A landscape with many valleys, sampled at points; each row gives a point and its height.
From any point a ball takes the steepest step (drop divided by distance) to one of its 6 nearest points. It stops when none of these is lower. Distance is the straight distance between rows; heights are no part of it.
j144 (h 371): [165 134 151 155  78 122 109 146  91 163 124 119 100 149  65 150 135 152
  81 129  68 117 177 144]
j34 (h 506): [108 198 145 168 123 167  82 126 142 182 126 174  92 162 108 123 152 146
  99 147 150 177 153 110]
j902 (h 175): [139  99  84  84  97 171 175  90 150  91 131 120 208  82 165 112 135 137
  94 140 150 134 125 150]
j853 (h 565): [134  79  96  98 127 136 123 136  79 125 151 179  96 164 126 124 115 151
 135 136  92 146 127 159]
j403 (h 425): [108 160 111  90 147 165 117  62 171  79 133 138 136  92 149 134 124 135
 175 167 155 176 119 151]
j740 (h 409): [ 93 104 136 139 168 166  83 132 167 118 119 129 141 112 151 121 113 148
 149 141 189 163 102 123]
j990 (h 602): [101 179 125 136 138 128  94 125 112 156 122 167  69 162  84 136 128 130
 117 166 107 155 149 132]
j784 (h 217): [129 156 118 161 127  73 167 115 164 111 107  61 146 112 145 118 124  84
 115 116 169  79 109  91]
j540 (h 555): [153 108 175 149  91 143 111 152 106 177 143 119 131 146 116 146 129 137
  70 103 123 125 153 124]
j459 (h 246): [123 169 127 152 114 118 118 144 156 164 127 145  84 171 113 104 174 154
  82 151 120 138 178  93]
j931 (h 386): [134 182 116 172  90 115 105 135 137 169 116 148  74 163  85 114 164 157
  87 151  83 145 187 113]
j515 (h 135): [129  88 147 112 117  97 103 167 135 155 139 139  84 152 139 101 128 106
 112 102 124 150 147 114]
j46 (h 438): [146 118 137 136 137 143 142 137 123 115 116 128 201  89 132 124 105 116
 167 113 147 110  98 143]
j605 (h 295): [190 139 121 118 140  57 193 144 108  90  90 100 170 118 124  88 130  63
 196 106 151  72  85 103]
j725 (h 367): [138  48 122 124 117  79 147 174 131 112 133 102 176 128 170  91 146 105
 125 106 151  81 114  88]
j475 (h 318): [ 84 170 139 144 163 151  99 136 173 151 116 146 108 147 124 122 157 139
 120 148 174 151 142  93]
j880 (h 267): [141 121 139 133 137  86 122 139 104 110 105 139 157 113 130 106 115  85
 194 129 176 119  84 118]
j340 (h 580): [179 140 146 146  90  73 137 127  76 175 123 139  78 127 139 165 126  60
 151  70  90 135 136 148]
j237 (h 364): [104  52 118 161 152 152 111 143 179 103 125  86 184 115 175  88 104 139
 108 123 184 135 104 112]
j849 (h 696): [143 176 162 167 102 164  92 120  99 199 122 147  96 146  88 166 128 144
  94 130 123 165 141 143]
j695 (h 472): [143  52 121 130 148  71 112 155 127  98  97 123 176 147 168  58 131 113
 167 124 188 147  77 102]
j828 (h 275): [159 128 118 174  84  46 169 132 127 132 104  64 127 134 160 118 157  81
 104 104 168  71 106  73]
j23 (h 392): [140  54 134 101 125 106 107 170 101 145 151 168  87 148 153  98  95 103
 123  84  96 147 141 143]
j833 (h 343): [136 126 115 161 107 161 166 103 151 125 137  87 220  82 112 106  73 105
  91 114 161  97  76 157]
j353 (h 574): [160 107 118 104 115  93 149 153  37 165 140 175 125 143 118 147  93  63
 144  75  39 119 137 172]
j720 (h 631): [150  91 167 150 112 122  94 166 104 169 134 158  82 150 113 114  92 142
  80  95  87 157 171 149]
j984 (h 320): [131 108 112 115 119 103 208 133 138  83 154  84 154 121 137 121 150 128
  94  99  71  55 132 114]
j128 (h 243): [150 181 157 135  93  99 128 111  93 178 119 119  94 136 112 168 163 104
 131 116 112 125 127 122]
j12 (h 610): [101 181 131 131 166 168 115 107 113 102 121 133  90 130  60 162 125 158
 147 162  87 133 134 154]
j90 (h 698): [126 126  67 121 144 156  87 129  71 122 141 167  72 161 101 146  92 171
 145 195  82 140 150 175]
j909 (h 492): [160 110 168 136  91 111 144 148  90 157 142 108 157 133 125 149 146 110
  92  90 113  81 139 127]
j85 (h 430): [154 117 100  79 118  87 213 125 118  73 113 131 164  88 151 122 163 114
 172 111  74  86 116 122]
j993 (h 579): [126 146 111 121 155  95 105 154 109 166 131 173  58 168 133 128  96  94
 123 132  92 169 168 138]
j218 (h 523): [100 188 118 153 163 191 112 102 182 124 119  98 116 132  69 138 119 196
  92 175 103 139 163 142]
j752 (h 444): [142 156 162 143 123 116 130 117 104 145 119 111 158 108 121 162 132 110
 141 112 147  88 117 130]
j713 (h 340): [143  62 114  71 111  83 160 150 113 103 151 152 100 161 137 108 169 133
 145 119  95 104 131 113]
j388 (h 413): [152  58  97 102 124 108 185 149 136  82 111 133 180  93 178  99 150 124
 159 104 141 103 114 114]
j924 (h 530): [127 100 106  93 127 128 167 137  54 110 132 183 136 125 119 144 138 118
 159 128  70 120 109 157]
j155 (h 378): [106 125  95  94 150 138 155  97 223  92 146  89 115 131 162 115 142 156
 116 153 148 132 137  98]
j92 (h 499): [150  84 114 129 141 124 149 145 125  85 100 143 194  96 155  90 115 111
 180 117 166 137  89 132]
j154 (h 372): [110 169 112 106 109 166 156  73 160  93 165  86 193  94 122 124 115 133
 106 177 125 115  91 140]
j234 (h 388): [101 135 117 100 144  94 110 143 137 152 131 162  58 163 127 112 134 106
 130 151 126 153 145 110]
j97 (h 434): [136 146 147 126 128 114 155 134 108 113 133  98 130 144  96 152 152 141
 106 119  79  71 146 116]
j637 (h 584): [ 91 143 101 165 136 147  86 136 167 145 113 138  88 146  81 117 156 226
  91 177 111 118 181 132]
j127 (h 142): [ 83 215 150 141 167 154  98  89  97 146 115 153 103 124  88 179 107 117
 162 157 127 146 113 147]
j542 (h 373): [ 87 147 140 143 143 144  69 141 145 168 108 151 112 136 136 120 134 107
 136 138 185 173 118 102]
j799 (h 753): [126 205 164 173 134 166 111  98 122 176 111 112 131 115 106 191 141 140
 115 127 152 130 124 136]
j543 (h 350): [101 155 144 160 136 156 102 147 159 164 123 141 108 156 115 121 150 172
  70 153 151 141 168 102]
j115 (h 463): [120 117 112 142 122 190 131 105 172 106 147  94 216  84 143 105  89 129
 109 155 172 146  91 149]
j14 (h 865): [160 117 153 137 100 118 100 134  54 183 127 156 137 112 130 140  90  71
 148  78 121 132 109 172]
j266 (h 362): [183 104 133 158  90  77 169 147  88 144 112  90 180 116 145 120 136  83
 120  87 156  55 103 124]
j467 (h 622): [ 88 202 134 166 163 176  89 112 138 145 104 150  94 145  64 150 131 178
 112 167 123 150 151 143]
j279 (h 397): [133 123 121 108 137 177 160 107 135  90 145 127 174 106 115 141 134 153
 136 126  89 125 137 159]
j684 (h 562): [102 139 127 169 142 185  81 136 134 135 116 136 106 128  59 147 117 219
  97 173 100 128 163 165]
j899 (h 488): [ 83 154  97 123 181 175 107  94 188 116 123 159  75 148 116 130 128 200
 144 175 154 177 138 133]
j977 (h 609): [123 113 170 138 135 184  91 141  85 153 144 156 137 137  78 150 105 166
  93 126 114 136 129 167]
j625 (h 496): [133  73 152 119 126 141 122 162 126 138 154 132 128 154 117 116 133 176
  86 129 116 114 147 129]
j325 (h 389): [ 87 151 100 107 132 188 142  74 200 102 166  80 142 124 125 128 123 172
  72 189 139 148 123 131]
j454 (h 382): [ 99 171  88  85 108 116 180  76 166  75 166  59 152  99 137 106 141 133
  97 168 110 103  94 109]
j66 (h 381): [127 131 105  74 144 107 166  96 145  62 135 133 117 111 156 122 162 131
 186 132 110 122 120 124]
j424 (h 487): [140 129 118 124 137 187 111  96 154  91 115 128 215  73 141 100  90 123
 165 157 180 180  90 163]
j532 (h 349): [128  94  98  99 139  79 173 132 177  71 135  94 130 121 180 106 158 123
 152 127 138  90 123  82]
j161 (h 641): [135 161 132 176 117 118 105 144 123 187 122 179  54 160 124 126 112 117
 105 105 101 185 171 125]
j770 (h 399): [150  75 114  93 104  85 163 164  81 113 122 174 159 106 147 109 140  88
 177 108 119 105  95 127]
j865 (h 402): [126  75 117  91 132 124 147 133 133  89 142 148 111 142 154 126 155 154
 152 122 136 122 129 119]
j300 (h 374): [185 127 142 132 107  59 144 142  84 134  96 111 162 121 124 106 136  67
 170 107 165  84  95 116]
j638 (h 460): [107 171 148 187 122 179  72 139 150 189 124 165 113 159  96 118 138 197
  68 160 143 167 171 127]
j447 (h 454): [113 121 170 143 128 150  84 147 123 168 128 130 138 129 124 139 126 125
 109 120 169 140 126 114]
j327 (h 471): [115 109 138 120 153 204 122 110 134 101 144 150 157 108 121 147 116 173
 137 131 118 160 127 171]
j691 (h 738): [109 148 138 117 152 148 100 127  61 147 148 172 108 146 103 163  94 115
 143 157 106 150 113 166]
j166 (h 249): [112 132 115 119 134 128 176 108 176  90 159  71 142 125 135 124 131 134
  95 127  99  96 128 118]
j495 (h 491): [126 134 108 105 122  69 121 145 130 139 122 148  48 170 100 105 151 131
 114 147  79 130 170 117]
j82 (h 493): [137 102 137 146 115 164 103 156  88 130 132 144 123 144  63 133 123 193
  96 145  80 111 158 172]
j513 (h 221): [104  94 125 110 145  94 114 150 161 110 120 122 122 130 158 104 154 119
 165 136 176 128 107  89]
j356 (h 439): [132 100 145  99 120 115 139 147  83 127 148 155 125 140 106 132 145 120
 136 118  88 110 126 141]
j408 (h 310): [106 116 115 132 169 120 102 122 171  95  98 124 145 108 157 107 119 119
 188 152 196 162  96 113]
j143 (h 396): [148 147 146  98 100  72 158 127  73 128 131 120 127 135 107 146 164  98
 149  99  73  74 127 119]
j365 (h 611): [120 169 165 142 147 168 126 115 127 131 133 108 147 127  90 173 121 147
 111 124 109 114 135 148]
j249 (h 302): [177 161 146 120  97  49 149 125  88 144 103 107 129 115 136 135 156  74
 169 111 142  77 106 109]
j745 (h 588): [121 154 169 163 144 164 101 118 128 151 119 109 160  97 117 166 104 130
 132 117 170 123 118 141]
j422 (h 612): [172 145 140 199  87  98 141 157 141 186 124 149  53 163 119 133 144 139
 105  86  69 157 176 102]
j430 (h 751): [166  89 171 190 105 105 115 186 105 176 116 160  60 150 157 135 111 117
 105  45 102 161 155 106]
j650 (h 410): [123 112  86  68 137 108 161  89 198  59 128 106  97 139 182 112 162 150
 165 134 155 128 145  81]
j463 (h 286): [109 132 100 101 100 192 161  74 146  88 158 105 207  87 139 123 128 149
  80 176 136 130 103 155]
j317 (h 720): [198  93 175 170  74  99 142 163  98 177 138 127  88 143 128 150 126 120
  96  51  70 135 168 130]
j330 (h 317): [121  63  99 112 128 155 170 117 187  85 159  92 155 118 182 108 129 156
 101 116 142 112 131 120]
j360 (h 335): [ 93  94 131 143 159 198 107 127 198 120 143  94 154 114 159 116 106 169
  96 138 175 151 121 121]
j991 (h 481): [124  94 145 157 146 161 110 145 132 123 125 114 199  98 142 119  97 133
 135 110 167 119 103 135]
j796 (h 519): [138 158 118 135 159 152 109  89 172  89 106 107 183 100 124  92  86 106
 195 174 200 188  79 141]
j347 (h 528): [183 178 129 170  80  89 158 133 147 201 132 114  61 160 131 147 181 110
 126  95  71 140 137  95]
j216 (h 830): [137 204 136 145 115 121 107 100  68 188 120 153  67 150 105 178 115  85
 137 130 101 166 134 149]
j531 (h 459): [134 203 141 159 111 125 146 113 124 165 120 101 103 147 117 163 175 139
  98 131 113 109 139  91]
j186 (h 360): [118 206 125 134 134 126 140  77 172 127 127  70 164  92 123 134 101 104
 128 147 160 109 105 125]
j417 (h 632): [148 173 130 126 121  75 123 118  70 177 124 151  69 142 138 160 104  48
 157 107  90 151 140 135]
j399 (h 415): [128  94 151 138 133 156 160 143 128 122 156 105 177 121 124 143 123 148
  86 101 108  87 133 136]
j826 (h 403): [152 119 145 152 122  93 119 141 110 136 105 106 174 119 134 122 122  92
 150 113 180 103 103 114]
j510 (h 342): [128 133 113  94 125 177 142  81 170  87 146 115 176  96 147 126 127 144
 135 154 131 149 126 150]
j782 (h 126): [ 90 165 113 140 128 109 160 105 199 106 133  64 139 104 140 111 119 100
  95 129 152  97 114  97]
j254 (h 461): [111 186 147 142 154 136 113 106 162 133 112 107 148  97 119 149 113 116
 160 140 162 130 115 124]
j378 (h 426): [162 182 130 134  93  75 141 119  79 164 117 135  48 155 101 157 144  84
 137 100  52 137 153 126]
j19 (h 271): [144 133 136 115 128  97 161 136 103 102 114 147 163  95 126 122 129  98
 196 116 134  94  96 132]
j842 (h 489): [152  95 117 118 121 111 125 162  57 148 148 167 101 158  96 128  93 111
 119 107  40 129 160 178]
j485 (h 354): [150 109 130 138  91  50 118 156 142 158 107 116 103 141 161 109 150  59
 139  89 143 146 144  77]
j506 (h 470): [187 109 126 147 147 108 173 145 105 118  84 106 213 116 118  98 106  90
 163  94 172 101  74 134]
j546 (h 595): [119 122 151 139 138 147  66 147 109 182 131 174  79 147 128 121  78 121
  93 118 125 186 140 147]
j281 (h 596): [141 115  69  97 129  98 123 138  76 119 139 152  57 170 104 126 115 135
 147 169  55 125 151 156]
j611 (h 394): [113 130 100 111 145 156 117  88 205  88 129  95 163  98 165 106 116 132
 150 175 191 165 108 125]
j878 (h 453): [110 171 111 112 157 149 146 100 176 100 135  81 111 135  97 134 139 171
 109 157  85 126 148 124]
j715 (h 411): [154  91 144 127 104 125 154 165  84 134 144 121 145 152  85 134 151 156
  81 112  61  74 155 138]
j214 (h 486): [108 124 104  92 153 130 131 109 114  89 136 160  76 153 131 142 143 153
 163 156 116 138 126 139]
j363 (h 469): [114  87 155 114 132 148 112 150 118 126 150 149 132 134 130 129 131 140
 128 125 133 128 120 137]
j685 (h 466): [132  79 140 122 117  96  82 156  98 143 120 147 145 124 147  94 109  83
 159 109 155 143  93 127]
j699 (h 297): [131 129 118 113 148 100 148 121 177  78 124  98 151 102 153 115 133 112
 169 139 146 110 111 109]
j664 (h 289): [135  85 137  88 112  67 132 165 141 131 141 124 102 148 147 105 162 101
 129 117 124 106 140  89]
j777 (h 685): [121 217 123 169 130 176  94 120 105 129  99 113  87 118  29 162 124 183
 118 165  78 109 161 151]
j455 (h 319): [146 107 134 156 121  96 157 145 120 119 120  90 185 112 143 120 117 100
 121 100 162  71 108 111]
j950 (h 417): [124 116  96  62 119 200 148  74 119 102 102 166 197  72 139 134 121 144
 126 133 138 172 137 188]
j433 (h 281): [172 165 127 174 108  69 178 108 120 126  98  56 137 106 148 131 136  85
 120 110 172  71  88 115]
j486 (h 630): [133 110 128 119 122 161 125 150  45 141 140 171 130 141  72 149 111 133
 124 124  63 125 124 179]
j545 (h 529): [113 187 148 129 135 123 118 118  97 134 117 129  93 143  74 164 149 132
 133 140  98 120 138 128]
j947 (h 423): [110 115 132 111 152 134 119 124 137  93 134 149 133 107 144 133 129 122
 180 140 150 137 106 134]
j369 (h 312): [108 123  98 102 138 112 189 113 189  77 155  71 112 137 146 111 149 153
  90 132  99  89 135  98]
j697 (h 452): [129 184 114 121 144 131 130  84 184  96 122  78 175  94 125 103  97  96
 167 180 178 142  86 123]
j927 (h 597): [141 117 108 142 131  64 122 164 114 150 119 164  35 167 124 117 112 120
 114 106  64 144 195 136]
j194 (h 370): [122  81 120 111 140 213 125 101 138  91 136 155 143 125 138 132 120 212
 116 120 136 162 149 165]
j633 (h 287): [117 106 117  81 125  52 137 143 130 108 131 143  90 137 154 108 160  83
 181 141 137 114 113  95]
j916 (h 404): [ 94 115 107 105 166 158 103 101 176  92 123 144 106 116 163 134 126 152
 173 145 183 173 114 123]
j870 (h 502): [106 167 135 135 125 118  91 134 135 176 118 159  82 150 128 126 143  85
 132 130 155 169 134 103]
j561 (h 325): [129  80 129 139  93  69 155 168 134 129 140  80 139 139 159 106 151  95
  81 104 145  72 137  73]
j62 (h 326): [122 127 134  87 125  52 150 148 134 108 131 114 101 138 142 119 173 103
 156 132 114  84 124  80]
j377 (h 497): [148 160 144 144  97  94 124 138 127 176 123 145  74 152 125 136 145  92
 116 102 106 159 153 104]
j943 (h 369): [130  79 137 139 107 102 182 159 119 116 146  95 167 122 145 121 138 110
  85  88 116  48 126 105]
j295 (h 719): [103 112  92 131 147 137  72 135 117 165 130 182  64 166 116 121  83 178
 107 174 108 171 154 159]
j901 (h 401): [133  73 137 154 149 122  99 156 135 113 105 106 198 122 156  88 108 123
 139 117 183 132  90 110]
j577 (h 330): [122  99  91  88 124 188 115  70 185  84 132 119 173 107 180 104 119 161
 134 138 201 169 138 138]
j74 (h 352): [131  70  92 104 120 104 203 126 175  64 155  86 146 119 182 100 155 133
 107 105 117  74 131 103]
j73 (h 669): [ 89 152 136 141 166 178  80 123 109 144 130 169  94 145  81 152 104 177
 118 172 124 167 132 164]
j994 (h 513): [138  94 113 122 104  95 105 154 108 138 133 148  71 158  86 112 127 159
 101 143  63 121 179 152]
j351 (h 232): [ 94 101 168 134 142 188  44 147 111 159 133 165 126 127 130 124  88 146
 114 128 158 170  97 141]
j130 (h 387): [115 170 123 134 127 173 122  82 170 120 145  88 203  84 117 128  82 122
 122 171 170 132  88 150]
j188 (h 351): [126  99 146 102 122  97 131 152 118 117 143 139 128 133 132 124 154 111
 145 123 124 101 124 113]
j316 (h 549): [ 97 127 165 159 142 186  59 148 136 179 124 161 106 149  95 119 110 199
  69 154 145 169 150 143]
j867 (h 446): [175 149 147 137  77  74 143 132 117 175 129 111  91 144 135 148 163  85
 120  93 105 122 144  96]
j77 (h 511): [114 116  99 113 155 230 127  88  86  93 127 183 142 109 123 153 103 177
 138 132 114 181 136 202]
j881 (h 294): [112 163 128 173 113 124 132 137 165 160 121 106 119 146 150 131 168 109
  88 129 171 122 137  64]
j768 (h 210): [148 153 129 111 133  49 158 136 135  88 105 102 137 115 143 108 147  84
 187 129 144  75 102  89]
j866 (h 327): [116  69 131 152 128 133 147 152 150 110 142  90 173 116 157 112 118 129
  96 106 156  96 120 113]
j529 (h 334): [112 125  84  71 129 170 124  52 209  82 141 106 134 134 168 116 135 169
 125 162 185 165 148 112]
j553 (h 514): [105 130 180 159 145 195  76 144 133 167 131 131 136 129 113 142 111 175
  81 128 163 148 136 129]
j929 (h 328): [ 81 141 103 173 147 144 117  99 215 120 117  66 174 107 132  92  92 111
  93 150 208 151  93 115]
j922 (h 368): [129  99 114  81 132  68 176 149 156  95 145  96  97 159 149 109 183 143
 122 133 105  73 143  79]
j278 (h 363): [143 130  93  65 121 129 172  82 142  67 112 145 162  86 163 109 147 119
 172 135 131 136 129 151]
j976 (h 189): [ 96 160 136 173 136 159  95 138 162 168 113 118 133 138 145 128 151 124
 100 136 192 148 137  78]
j48 (h 395): [123 140 140 162 149 152 107 117 160 123 119  93 190  96 130 130  85 121
 134 126 183 127 104 137]
j307 (h 774): [109 147 175 152 148 185  64 119  73 165 122 161 159  98 112 161  79 123
 147 121 161 150  85 172]
j426 (h 449): [135 136 118 113 106  57 161 155 151 133 123 104  73 176 123  96 187 145
  75 140  88  92 178  70]
j882 (h 375): [130 123 147 120 119  82 161 145 127 118 140  93 135 136 138 134 159 114
 110 111 117  68 138  90]
j332 (h 551): [132  99 158 168  98 142  77 161 133 181 126 147 101 146 100 111 109 190
  53 128  99 157 188 145]
j594 (h 443): [137  49  87  78 126 129 147 113 146  69 118 151 140 128 196 102 149 147
 165  87 177 131 137 103]
j109 (h 520): [182 156 160 164  75 119 133 121 100 203 128 117  81 138 112 179 152 110
 117  99  91 146 131 146]
j619 (h 490): [163 142 156 150  80 107 136 143 111 174 132 111  99 159 107 150 155 133
  78 114  96 123 162 105]
j370 (h 405): [149  94 154 153  77 101 130 160 122 164 139  90 133 140 152 127 141 100
  79  95 145 103 141  88]
j576 (h 424): [117 176 107  81 129 139 157  76 170  81 151  80 153 103 134 123 137 139
 134 168 101 130 117 129]
j80 (h 339): [132  92 118  88 123  83 156 141 116  88 137 153 132 120 157 117 161 110
 177 125 121 100 108 115]
j337 (h 541): [106  87 136 107 141 148  69 151 107 156 142 171 106 138 152 112  88 114
 132 125 141 171 102 146]
j45 (h 441): [136  80 121 106 130 155 166 135 129  92 135 152 168 102 148 131 146 150
 143 109 116 122 126 144]
j246 (h 604): [ 96 171 148 135 162 146 101 106 119 121 117 149 132  93 115 154  99 110
 191 145 162 147  94 148]
j212 (h 589): [ 77 165 154 142 164 164  75 121 127 151 124 161 118 118 118 149 106 124
 152 151 175 167 104 135]
j721 (h 398): [139  70  89  64 117  78 173 119 132  64 134 150 105 145 184 111 178 134
 180 108 138 105 132  94]
j726 (h 693): [118 182 109 164 155 125  90 150 126 182 127 193  53 170 148 116 100  98
 121 123 122 198 172 121]
j260 (h 406): [121  56 103 115 143 178 106 108 164  85 114 132 169 110 196  99 119 159
 147 107 194 163 116 127]
j687 (h 353): [163  90 112 106  92 113 149 167  51 134 135 154 118 153  66 126 139 122
 117 104  30  90 149 163]
j76 (h 379): [164 113 115 179 117 115 181 121 126 124 112  79 201  97 125 105  93  91
  98  78 176  72  86 152]
j521 (h 518): [145  96 145 124  99  89 132 164 138 153 133 121  84 167 109 105 151 151
  73 126  90 117 188 112]
j682 (h 614): [110 154 148 153 157 204 100 115  94 116 133 144 131 126  56 172 103 173
 130 145  91 138 133 185]
j569 (h 670): [134 131 169 133 117 146 106 129  72 162 135 154 164 115 103 160 115 120
 134 100 125 109 110 162]
j614 (h 456): [118 150 120  99 147 141 156  96 109  77 126 159 147  93 132 143 129 115
 190 138 101 137 109 160]
j60 (h 414): [136  98 146 120 123 116 157 154 116 120 145 122 172 120 133 136 141 126
 124  99 113  75 123 122]
j421 (h 181): [123 166 123 178 118 144 133  82 169 134 124  63 183  89 114 122  79 100
  94 128 193 113  90 147]
j588 (h 726): [100 192 120 150 154 148  76 130 111 188 129 187  76 164 111 132  96 124
 115 163 131 195 149 139]
j164 (h 277): [123  96 130 120 143 197 115 112 152  98 132 141 183  84 159 125 110 153
 151 125 161 168 113 159]
j439 (h 265): [122 172 130 126 131  96 169 106 147 108 137  70 151 103 132 136 128 109
 120 113 112  74 120 110]
j681 (h 377): [133 130 139 145 103  89 105 148 139 167 109 112 123 137 149 119 154  83
 127 118 166 139 131  80]
j612 (h 383): [138  67 100  80 120 133 181 128  99  87 107 177 155  97 165 127 156 139
 154  97 122 130 121 142]
j269 (h 299): [129 146 115  88 142  65 185 126 161  75 138  86 127 110 157 118 162 119
 152 125  99  77 123  89]
j199 (h 476): [137 119 128 129 135 184 152 132 100 104 133 135 160 120  75 157 136 173
 121 118  65 110 140 167]
j504 (h 314): [102 172 149 122 136 107 115 121 121 137 118 141 105 124 116 149 142 102
 155 140 148 128 118 110]
j69 (h 280): [153  94  89  67 109 148 184 100 137  87  94 147 195  67 166 111 132 126
 138 120 144 141 133 152]
j241 (h 829): [137 207 163 199 118 199 102  98 113 211 119 125 114 118 107 200 151 157
 103 137 149 155 111 155]
j511 (h 408): [143  72 140 141 124  82 103 163 113 133 106 117 178 128 146  86 125  95
 151 111 175 120  96 105]
j620 (h 462): [161 172 144 159  81 113 135 126 131 195 127 118  88 150 126 155 169 114
 105 116 112 139 138 100]
j738 (h 680): [157 146 162 178  85 159 110 134 124 211 129 113 116 138 133 161 139 135
  85 117 146 149 128 112]
j404 (h 218): [ 98 155 129 128 154 105 125 133 173 124 113 113 123 127 145 125 155 112
 146 141 165 117 125  78]
j733 (h 564): [156  61  75 105 135  94 121 153  96 139 145 173  64 179 146 110  81 151
 134 118  66 139 170 159]
j75 (h 621): [ 89 115 110 113 165 165  86 126 120 137 141 182  77 158 139 140  96 168
 138 168 151 180 113 149]
j973 (h 376): [151 142 143 173 115 114 159 119 117 137 119  81 168 101 139 149 121 106
 107 100 157  70 112 133]
j253 (h 366): [ 93 149 163 173 142 191  65 141 151 182 112 137 130 135 128 129 129 148
  90 131 192 169 133 103]
j533 (h 594): [114 128 150 129 129 115  84 132  88 153 129 157 128 118 129 137 101  84
 164 128 160 141  95 136]
j673 (h 477): [125 132 120 156 100 123  83 146 112 157 116 141  81 147  66 126 133 177
  83 160  76 130 184 148]
j873 (h 385): [143 161 110 129  95  99 111 146  74 131 117 125  62 144  52 136 137 135
 119 149  45  98 169 142]
j678 (h 575): [118 100 139 101 133 141 121 146  72 127 151 177 139 123 126 143 114 118
 151 124 108 134 105 159]
j604 (h 429): [134  83 113 135 135 164 139 127 161  93 126 111 205  91 163 103 103 135
 138 121 164 139 106 139]
j734 (h 393): [139 173 145 177 129 130 134 102 140 148 109  80 154  99 138 157 118 109
 113 116 174  98 110 127]
j108 (h 577): [127  64 117  98 127 157 106 139 103 124 150 178  95 160 148 112 116 177
 126 129 134 151 119 141]
j489 (h 482): [142 153 103 102 120  98 127 135  45 127 136 138  76 157  78 141 124  96
 147 142  39 102 142 151]
j503 (h 380): [120 138  98  76 143 118 152  79 184  65 129 118 118 110 161 121 150 137
 179 146 137 142 130 114]
j857 (h 603): [156 137 120 133 149 153 135 113 130  94  96 139 198  90 126  98  87 100
 200 133 178 162  80 153]
j386 (h 400): [149  97 150 114 107  83 125 158  89 150 146 153  97 141 131 124 113  68
 132  76  92 135 149 137]
j568 (h 283): [141 130 105 111 108 142 190 108 151  96 147 103 203  80 140 116 118 117
 121 131 105  99 106 141]
j498 (h 391): [126 155 131  90 108  48 138 134 107 137 126 135  70 152 120 122 161  77
 146 122  93 115 142  97]
j180 (h 546): [130 163 111 144 144  72 131 154 123 164 117 177  36 173 147 123 121  77
 132 107  90 167 173 106]
j263 (h 365): [ 97 184 125 117 145 149 141  91 190 114 142  78 149 110 116 141 120 135
 111 154 121 128 123 117]
j418 (h 666): [104 112 129 130 166 216  80 130  61 135 145 190 132 136 120 153  75 175
 130 155 116 175 102 190]
j837 (h 730): [144 125 166 158 116 154  70 143  87 192 129 164  93 133 138 146  74 106
 102  79 121 181 130 153]
j47 (h 754): [129 167 122 125 142 110 105 131  70 166 134 161  74 163 114 158  87  86
 135 139  84 160 153 153]
j636 (h 202): [182 142 143 134  74  90 139 139  64 153 129 120  84 154  72 146 142 112
 106  96  40 106 171 145]
j564 (h 311): [103 100 124 161 163 115 101 141 173 119  99  88 170 124 159 101 121 122
 130 134 201 141 105  92]
j758 (h 697): [118 100 128 108 150 171  85 144  68 155 156 186 114 146 134 135  77 134
 127 138 105 170 109 171]
j939 (h 263): [121 114 123 160 137  88 141 143 161 110 111  79 160 121 153 109 125 102
 119 121 179  96 114  87]
j889 (h 384): [130 149 121  87 132  77 172 119  92  83 130 145 124 108 130 131 157 107
 194 126  77  87 101 127]
j10 (h 269): [130  90  97  89 125 189 146  87 172  83 149 114 164 120 167 115 129 172
 109 126 147 145 149 142]
j551 (h 293): [142 164 148 130 137 107 140 118 122 114 115 120 162  96 120 140 117 101
 179 124 149  95 105 133]
j140 (h 361): [149  96 121 113 113 126 210 156  93 115 131 115 181 122 103 148 163 139
 104  89  46  59 134 131]
j313 (h 390): [129  78 122 116 125  98 178 156 157 106 151  97 102 168 135 109 163 179
  75 131 103  66 157  94]
j373 (h 412): [ 85 159 122 125 176 174 114 113 209 122 126 120 114 130 129 130 136 165
 126 159 154 156 139 114]
j25 (h 440): [123  87 103 102 141 155 130 109 142  79 119 154 155  95 180 110 129 139
 177 122 175 156 116 140]
j885 (h 727): [105 186 161 155 136 175  67 111  82 195 120 169  99 137 102 176  96 119
 122 141 147 181 118 155]
j5 (h 508): [106 124 141 124 156 187 110 108 120 107 136 168 157  89 134 145 100 141
 167 130 142 168 100 170]
j968 (h 563): [112 138 104 107 156 143 135 117  78  88 135 161  93 142 107 155 129 142
 166 160  82 130 125 158]
j395 (h 467): [127  40 132 107 123 130 109 166 131 121 141 137 139 138 167  95 140 137
 132 111 154 126 112 110]
j98 (h 448): [116 118 113 109 149 111 139 136 167 113 128 124  80 163 114 121 162 188
 119 157 115 110 157 105]
j966 (h 505): [105 155 123 107 158 184 119  81 159  90 140 128 121 117 107 150 124 165
 151 157 114 165 134 159]
j911 (h 99): [118 156 136 122 140  75 122 129 132 117 106 123 126 112 135 124 137  85
 187 139 169 115 106  96]
j88 (h 455): [122 147 109  79 135  76 150 131  80  92 137 134  71 156 101 127 161 114
 169 142  56 102 123 121]
j478 (h 346): [160 160 139 123  88  85 153 139  85 133 125  84  94 156  83 144 172 134
  92 120  59  80 160 101]
j516 (h 474): [107 108 154 173 152 193  90 128 156 135 130  95 199  96 139 130  78 142
 101 114 179 135 106 139]
j499 (h 473): [ 98 131 140 130 165 177 117 119 175 118 135 126 112 136 109 141 128 190
 116 155 131 146 144 136]
j677 (h 250): [ 90 133 133 150 141 158 134 115 193 117 146  76 161 105 136 128  98 127
  90 133 162 119 122 122]
j704 (h 324): [136 106 124 119 114  36 131 158 148 125 102 100 128 145 159  95 165  72
 152 127 166 104 127  67]

Where does a ball stop that starts at each point below?
j725: j782
j682: j902
j60: j782
j388: j911
j88: j911
j540: j782
j678: j515
